Points, in no order, along strands that fork, close into loops and pass close to each other.
In the rows, 128 means zero.
Two points are linked if the straight distance between their rows is under 52.2.
<719>: [123 181 140 147 138 122 112 170 128  74  93]
<692>: [116 132 148 143 105 163 106 133 109 126  77]
<252>: [115 100 153 155  89 176  89  95  95 147  68]
<314>: [157  83  90  73 116 119 137 108 143 204 141]
<225>: [126 168 123 151 179  90 139 177 138  74 135]
<210>: [124  74 135 117  88 157 104  87 105 174  97]
<283>: [126 140 147 174  95 183  88 118  95 135  46]
<223>: [125 106 105 100 159  98 155 154 143 137 153]
<621>: [127 195 147 148 127 119  88 172 128  57  68]
<177>: [136 128 141 168  81 183 110  70 101 155 115]
<142>: [126 184 145 160 167  81 117 160 136  35 143]
<290>: [130 197 149 162 141 104 111 150 134  44 134]
<292>: [118 116 152 169  94 183  83 109  92 137  44]
<318>: [140 144 107 147 118 170 141 134 121 174 100]
<64>: [120 151 124 135 159 109 142 172 135  96 126]
<160>: [110 147 154 133 140 110 127 136 131  73 155]
<158>: [105 130 150 125 155  92 132 148 134  68 156]
<156>: [119 109 118 121 189  65 154 149 144  97 183]
<643>: [125 137 108 143 208  69 154 180 141  90 154]
<654>: [114  95 150 137  90 165  98  97 101 149  87]
<265>: [147 185 129 178 105 177 126 111 118 136 111]
<536>: [ 92 102 162 102 125 113 116 137 126  89 129]
<644>: [137 161 109 150 127 165 139 154 122 154  92]
<188>: [121 150 144 142 113 151 125 120 121 114 129]
<603>: [139 149 113 136 145 123 161 119 147 133 177]
<222>: [136 138 136 169  90 184 113  92 103 156  99]
<312>: [138  66 121 110  89 153 105  82 108 194 104]
<31>: [ 98  88 171 110  93 143  99  97 112 116 115]
<705>: [130 101 102  95 137 119 150 140 139 164 139]
<107>: [121 176 151 151 131 120 125 135 131  68 146]
<383>: [112 119 137 127 179  70 143 150 138  74 176]
<72>: [135 162 117 145 145 129 154 139 140 121 154]
<361>: [150  89  97  99 106 143 134 103 129 207 122]
<683>: [136 117 143 144  83 168 117  62 113 156 145]
<699>: [116 126 121 119 156 106 147 161 136 111 141]
<129>: [143 184 111 160 134 153 138 161 128 131  99]
<115>: [130  71 128  66 107 103 121  99 135 154 156]
<65>: [ 96  98 147  96 138 106 125 155 129 101 125]
<181>: [144 137 100 138 121 163 151 125 127 183 120]
<307>: [116  73 131  73 119 105 125 123 132 140 140]
<229>: [125 152 117 149 193  78 148 176 140  78 152]
<673>: [128  95 106 103 186  61 160 143 151 121 187]
<138>: [129 135 137 134 109 149 135  99 127 136 154]
<514>: [146 118 107 107 128 122 156 102 148 163 178]
<522>: [145  85  91  74 160  72 155 128 158 159 182]
<28>: [122 168 142 148 122 145 109 161 121  97  78]
<374>: [147  79 105 103  98 150 120  94 118 206 110]
<395>: [163 116  89 100 124 122 160  89 155 191 181]
<63>: [131 132 142 140  94 161 126  83 118 144 148]
<415>: [118 179 153 143 119 132  81 174 122  69  43]
<351>: [121 159 144 150 113 159 104 152 115 111  65]
<253>: [ 96  95 164 101 109 125 111 116 122 106 129]
<109>: [115 160 149 153 175  74 124 155 135  38 161]
<518>: [134  88  99  87 172  65 157 134 155 138 186]
<635>: [138 128 118 120 122 130 150 100 142 148 175]
<420>: [149 113  93 116 115 151 147 115 132 200 128]
<42>: [112 130 153 135 105 152 112 123 116 114 106]
<426>: [148  84  93  68 143  86 150 122 153 171 170]
<34>: [143 165 128 173 101 183 121 115 109 150  96]
<665>: [104  78 137  80 125 109 125 137 129 129 126]
<534>: [158  82  87  65 129  98 142 112 152 193 160]
<246>: [145 188 127 170 114 164 138 121 128 127 129]

A fork is a point with three links, a tip a point with one. Leave the first point through the second and follow the links. Name the first fork or tip that comes.
<705> / <223> => <643>
<64> / <699> => <705>
<65> / <536> => <31>
<351> / <28> => <415>
<536> / <65> => <115>
<318> / <181> => <361>
<222> / <177> => <138>
<158> / <160> => <109>
